Points on a hilly landscape, in no order, each with its height.
From any point a ball takes the steepest step (drop divided by distance) to one of its 2 nearest points. It stops when none of these is lower. Distance is the straight distance between rows; heights are no part of it.
j775: [125 144 124 108 140 141 111 124 130 132 121 102 125 137 137  90 150 131
  83 145 123 121 147 122 146 132  98 123  97]  height 423
j881: [107 130  91  92 113 136  81  84 118 165  54 184 126  68 137 100 129 133
 137 175 126 119 136 134 121  98  65 145 106]  height 269
j316: [136  94 126  87 132 107  96 179 174 109 131 106 113 101 126 100 123 146
 134 152  53 113 157 152 149 140 133  84 101]  height 673
j730: [132 144 115 117 136 156 120 107 128 130 126  80 126 165 128  85 171 117
  69 155 112 126 161 120 160 157  99 119 104]  height 387
j662: [130 115 176 145 125  94 129 182 153 106 162 124 111 150 156 150  97 132
 139  79 153 151  93  89  92 132 182 114 134]  height 412
j650: [117 130  87 113 102 144  94  89 123 143  86 167 143  90 147 117 116 130
 157 128 123 107 107 145 141  67 105 147 109]  height 63
j516: [133 137  91 175  91 138 150  94  95 124 138 147 151 115  94 170 112 104
 182 102 129 104 102 179 147  85 157 134 158]  height 407
j43: [122 151  89 110 102 154  73  64 130 160  80 150 136  91 147  64 157 131
 115 171 116 108 139 126 156 108  56 137  98]  height 284
j638: [168 126  78 165  93 175 122  81 119 125 147 109 165 165 106 118 149 120
 119 116  75  85 141 153 190 115 127 110 104]  height 517
j378: [ 87 116 138  90 159 111 143 130 101 148  70 167 101  75 131 134 149 130
 100 195 144 168 167 113  80 157  80 150 156]  height 398
j635: [167 150 161 123 122 141  89 138 158 144 152 146 136 129 177  83 114 136
 102  88 142 116 115  86 113 100 132 123  74]  height 632
j880: [ 85 106 112  91 162 106 121 114 125 104  80 114 103  89  94 129 151 126
  91 211  90 137 171 143 112 195 116 134 155]  height 160
j196: [145 165 178 156 134 166 156 117 125 170 170 124 153 174 172 118 156 123
  93  94 198 139 118  68 106 138 130 169 131]  height 341
j645: [143 136 193 117 155  97 125 187 165 111 144 122 106 135 158  98 104 141
  77 110 126 128 123  86 108 131 132 112  80]  height 641
j55: [ 78 109 121  92 173 102 137 134 102 108  88 108  98  95  93 153 146 129
  98 199 121 156 175 135  98 190 111 142 169]  height 214
j522: [167 122 100 148 127 158 137 104 119 113 166  73 152 200 115 125 157 125
 104 111  91 103 145 132 169 139 146 114 105]  height 558
j194: [123 136  82 150 106 145 132  89  92 123 120 131 154 131 102 152 119 116
 154 120 116 100 118 161 158  92 134 146 139]  height 375
j918: [ 69 111 157  82 172  83 143 189 157  98  74 146  89  92 117 156 106 142
 133 158 129 161 121 129  96 134 121 124 141]  height 426
j828: [155 144 112 198  94 141 170 127  94 130 182 116 136 159  74 173 120 112
 201  71 160 130  99 172 154 116 171 112 174]  height 456
j422: [114 142 137 101 136 141 119 125 135 141 100 123 121 118 148  98 137 134
  99 147 141 129 133 120 126 110  91 137 100]  height 448
j295: [101 117 147  77 147  97 100 122 169 139  80 157 100  46 124  78 142 143
  90 205 111 124 136 142 102 146  81 138 124]  height 377
j532: [ 97 115 130  79 139 107  92 108 144 142  54 176 105  42 126  98 134 136
 121 196 119 139 136 136  94 134  84 145 125]  height 351
j902: [148 143 106 184  84 136 155 112 101 129 169 151 150 128  86 173 112  95
 206  87 149 123  86 182 151  87 168 121 170]  height 430
j889: [161 134 146 107 149 128 122 151 157 122 148  73 113 158 134  59 156 132
  53 147  96 119 169 112 154 171  97  92  85]  height 286
j998: [131  87 144 161 129  92 159 163 127  98 188  96 107 179 114 180 101 133
 183  75 144 138 120 126 120 128 198 111 171]  height 519
j213: [ 74 105 102  96 161  98 148 137  76 109  65 142 109  96 103 216 105 127
 160 166 144 167 159 130 101 138 125 152 183]  height 285
j303: [ 90 128 164 129 143 137 172 137 114 137 100 160 134 131 166 163 120 119
 136 144 183 160 105  80  63 111 124 170 141]  height 441
j153: [169 168 105 168  83 168 119  87 116 170 150 165 178 124 133 134 121 123
 172  71 167 109  71 153 153  98 139 141 132]  height 571
j283: [ 87 113  83 111 142 100 144 116  66 107  73 150 123  99  97 206 107 115
 170 153 125 143 148 150 127 117 135 140 180]  height 292
j51: [204 161 127 166  89 158  88 123 134 161 200 149 163 148 151 109 108 131
 153  48 132 117  96 124 147 107 148 115 119]  height 604
j397: [ 95 122 107  87 123 118  91  96 113 164  44 190 114  53 134 119 128 127
 142 182 135 137 137 137  93 116  74 149 121]  height 316
j648: [182 101 126 169 118 122 155 142 126  99 203  79 120 198 114 143 124 149
 156  93  89 114 148 128 148 136 190  96 134]  height 577
j804: [155 155 196 156 127 120 119 165 148 139 179 126 123 178 174 119 118 132
  97  66 176 154  91  54  91 147 150 132 125]  height 380
j538: [ 88 108 165  84 155  78 132 189 167 102  84 160 102  91 138 142  93 132
 132 150 131 159 108 120  98 109 136 116 113]  height 436
j976: [171 137  82 183  80 170 138  86 113 131 164 118 173 159  96 134 145 114
 143 107  85  81 130 165 180 106 150 113 119]  height 496
j507: [150  90 136 144 132 102 147 170 128  88 183  84 113 177 128 144 112 147
 159  99  94 119 147 129 135 128 190 100 131]  height 556
j336: [146 107 137 100 129 113  99 184 164 106 139 123 116 104 147  96 106 148
 124 130  75 112 149 127 144 118 131  95  82]  height 661
j292: [149 137 189 152 131  96 117 178 160 120 171 125 111 166 165 120  96 136
 110  77 152 147  91  67  90 142 165 118 117]  height 394
j164: [193 146 139 157 102 146  79 134 140 141 204 128 140 146 169  96 108 143
 138  60 102 111 119 109 131 112 152 112  96]  height 617
j862: [107 111 134  95 163 108 137 161 152  98 119  69 100 137 100 105 152 135
  84 174  98 138 160 136 132 182 112 108 131]  height 677
j767: [138 142 135 115 152 147 139 126 140 128 140  61 117 177 131  79 187 118
  44 156 113 130 177 119 156 185  97 107 108]  height 345
j870: [133 129 117  99 131 129  90 115 170 124 119 105 117 108 131  53 166 125
  64 182  89 113 159 133 154 164  84 108  97]  height 364
j583: [105 122 166 130 154 148 210 118  94 163 106 169 139 134 173 134 153 110
 101 146 190 170 137  58  60 113  84 172 152]  height 461
j13: [106 115 159  86 130  88 121 185 175 113  85 173 117  82 159 122  90 138
 136 135 131 141  97 117 102  91 131 113  88]  height 444
j964: [169 183 149 165 116 177 128 103 115 177 188 120 176 187 143 117 142 125
 125  61 191 126 103 102 141 149 133 158 135]  height 264
j150: [101 125  76 137 112 125 134  90  86 130  92 168 134  96 108 180  97 106
 181 132 127 113 117 165 135  77 137 153 155]  height 219
j58: [ 83 111 137  84 155  90 117 120 119 142  53 174 101  45 117 130 138 134
 108 209 129 148 153 130  75 153  93 148 145]  height 378
j75: [154 141 163  98 152 120 112 165 169 128 140 103 104 123 145  60 140 142
  56 144 104 117 155 108 142 146  94 100  77]  height 244
j413: [ 84 113  98 112 134 111 137 116  93 114  84 154 117  97 121 189  97 116
 171 135 128 141 126 149 122  92 139 147 156]  height 263
j863: [115  92 110  88 135 111 104 156 163 102 115 104 110 108 103  97 145 133
 117 174  54 121 155 159 145 166 127  88 123]  height 687
j933: [ 91 119 150  95 159 124 144 127 106 153  60 181 114  85 149 134 133 126
 120 183 159 165 143 106  72 124  82 147 135]  height 413
j703: [184 138 156 137 113 137  76 145 158 134 172 141 131 119 187  82 101 145
 125  75 102 106 114  98 118  99 145 111  72]  height 626
j616: [160 164 201 160 136 143 136 147 136 163 183 123 130 193 174 116 146 130
  83  74 194 152 110  57 103 155 142 146 137]  height 363
j306: [120 137 119 156 108 143 149 100 108 139 144 138 151 140 126 171 112 125
 166  89 171 122  89 148 127 114 151 152 158]  height 502
j315: [ 70 103 118  92 175  96 149 146  91 106  74 126  95  98  98 190 135 128
 128 184 135 172 166 127  90 175 114 151 184]  height 253
j599: [ 95 113  96  99 148 121 113 116 121 105  94  99 110 120  96 125 152 125
 104 183  87 137 160 150 138 176 110 119 146]  height 231
j56: [115  90 142 123 126  89 129 175 143  91 138 140 109 109 144 154  92 130
 181 107 114 134 114 134 121  87 192 104 132]  height 450
j452: [130 115 163 103 147  99 126 190 159 101 136 109 105 123 134 109 113 149
 110 120 108 127 137 113 128 128 131 106  94]  height 649
j704: [161 177 114 202 104 173 174  81  91 146 180  99 182 174  78 153 142 119
 144  73 167 113 102 155 164 162 142 135 154]  height 390
j608: [119 101 116 139 116 106 130 143 128 105 148 140 125 118 137 164 100 123
 181 100 131 126 103 143 130  75 181 117 142]  height 465
j463: [159 177  97 183  87 175 139  75 101 165 155 140 178 138 105 138 130 119
 161  71 163 107  86 160 161 117 136 145 135]  height 550
j743: [113 130  92 118 114 137 119  87 105 139  89 163 139 102 134 154 106 123
 162 125 137 111 108 151 125  73 126 152 125]  height 157
j238: [102 127  72 130 113 142 128  88  79 123  98 129 140 128 101 158 122 114
 142 146 103 117 141 158 155 109 110 143 143]  height 340
j225: [ 98 124 158 140 141 149 195 123 100 156 113 167 152 139 164 167 133 109
 139 144 201 166 113  67  51 123 116 178 159]  height 451
j171: [150 163 153 156 130 173 140 104 114 163 172 107 157 178 150 121 151 126
 101  87 183 127 121  98 131 146 134 166 130]  height 311
j562: [118  96 154 124 138  90 138 184 151  87 144 122 109 128 149 155  92 135
 149  97 129 134 113 112 107 108 177 112 126]  height 434
j744: [165 180 129 186 109 175 153  95 104 163 177 112 177 183 114 144 141 126
 139  65 186 125  98 136 151 157 140 148 149]  height 332
j716: [146 121 132  95 130 126  87 152 175 124 133 103 115 110 137  59 147 135
  82 167  83 110 153 135 152 155  93  98  83]  height 307
j967: [ 99 125 125  98 137 128 113 139 131 121  95 131 116 108 136 122 126 140
 122 140 136 134 126 128 122 105 110 134 107]  height 468
j148: [119 138 103 110 120 146  83  68 155 140 100 122 119  95 143  48 179 116
  61 196 101 107 164 130 151 162  67 122 104]  height 427
j61: [185 163 126 157  82 160 100 111 133 173 176 161 166 148 149 124 110 127
 163  56 166 116  76 127 146 102 141 127 129]  height 590
j770: [156 140 176 122 132 114 108 164 165 127 142 139 119 126 171  86 112 144
  88 103 130 121 123  81 114 113 127 120  69]  height 637
j779: [118 120 119 140 115 123 135 117 117 119 138 139 134 132 139 166 101 124
 172  95 157 127  92 139 119  93 163 145 149]  height 482
j379: [126 151  86 120 108 165  74  54 137 159  92 136 135 102 142  56 171 124
  88 193 112 110 162 124 159 137  57 127 108]  height 359
j534: [177 160 107 206  85 174 168  82  93 135 186  90 173 178  64 153 148 113
 155  80 128 106 110 164 179 141 151 116 150]  height 437
j578: [119 108 149  98 158 108 128 184 156 105 137  79 104 136 116 106 133 141
  93 140 100 130 149 124 134 153 117  99 109]  height 662
j956: [105  84 118  88 165 101 123 148 169  88 115  90  96 116  87 107 157 128
  93 195  60 125 159 153 129 198 126 109 142]  height 692
j909: [138  81 153 152 141  88 158 179 135  86 180  93  97 168 122 161 102 143
 180  92 109 130 146 126 120 121 209 102 150]  height 539
j77: [116 108 133 168 123 101 172 152 120 115 172 107 122 170 106 198 100 117
 194  80 164 148 104 138 128 124 188 128 192]  height 501
j89: [ 90 111 156  75 164  85 114 159 173 126  83 152  89  60 111 107 129 146
  93 188 104 139 130 145 106 154 101 132 127]  height 395
j837: [134 158 105 174 105 160 153  81  93 145 152 126 165 146 103 163 126 123
 158  87 161 112  93 155 147 122 144 152 153]  height 523
j847: [168 109 115 166 119 138 162 116 119  97 177  70 137 206 102 145 147 133
 131  98  90 108 151 140 165 141 173 109 126]  height 576
j800: [118 148  87 112 102 159  80  71 117 169  72 170 142  96 148  97 135 127
 141 150 135 106 129 134 141  78  73 153  91]  height 185
j41: [180 129  94 151 113 172 116  93 132 127 159  91 162 185 127  94 158 120
  98 112  83 101 153 126 182 135 119 106  84]  height 540
j756: [ 87 123 155 106 152 125 162 142 108 130  71 167 124 119 154 158 115 126
 134 157 166 169 125 101  71 114 110 155 143]  height 429
j879: [114 122 136  90 130 114 105 154 155 121  93 157 121  93 154 111 108 138
 129 125 134 128 115 120 116  91 118 126  88]  height 455
j689: [ 95 121  87 108 134 124 117 109  96 114  92 110 122 122 101 146 131 123
 128 158 105 131 148 153 150 136 111 128 147]  height 295
j18: [166 133  92 195  87 157 168  87 103 117 173 106 160 172  69 153 147 106
 158 102  95  95 119 164 175 123 164 112 142]  height 471
j243: [139 135 130 186 106 116 167 146 111 131 184 120 138 171 102 184 102 112
 202  67 181 143  89 144 135 121 169 118 184]  height 483
j455: [ 81 112 160  81 177  87 136 174 152 107  91 133  89  88 108 134 131 144
  99 180 117 156 136 140  97 164 104 135 151]  height 410

Two balls start at each pair of points below. Name the first point that both come to, or write -.
j61 / j638 -> j964
j522 / j164 -> j964
j516 / j56 -> -

For each start below, name the point where the ball stops.
j703 -> j964
j967 -> j75
j648 -> j880

Call two points neighbours if one is among the 2 nearest of the other. Go from one point of each pair to the other, from neighbour to neighbour, staying as low as possible. Name the highest point that can't be avoided.
j964 / j75 -> j648
j75 / j650 -> j148
j880 / j650 -> j283
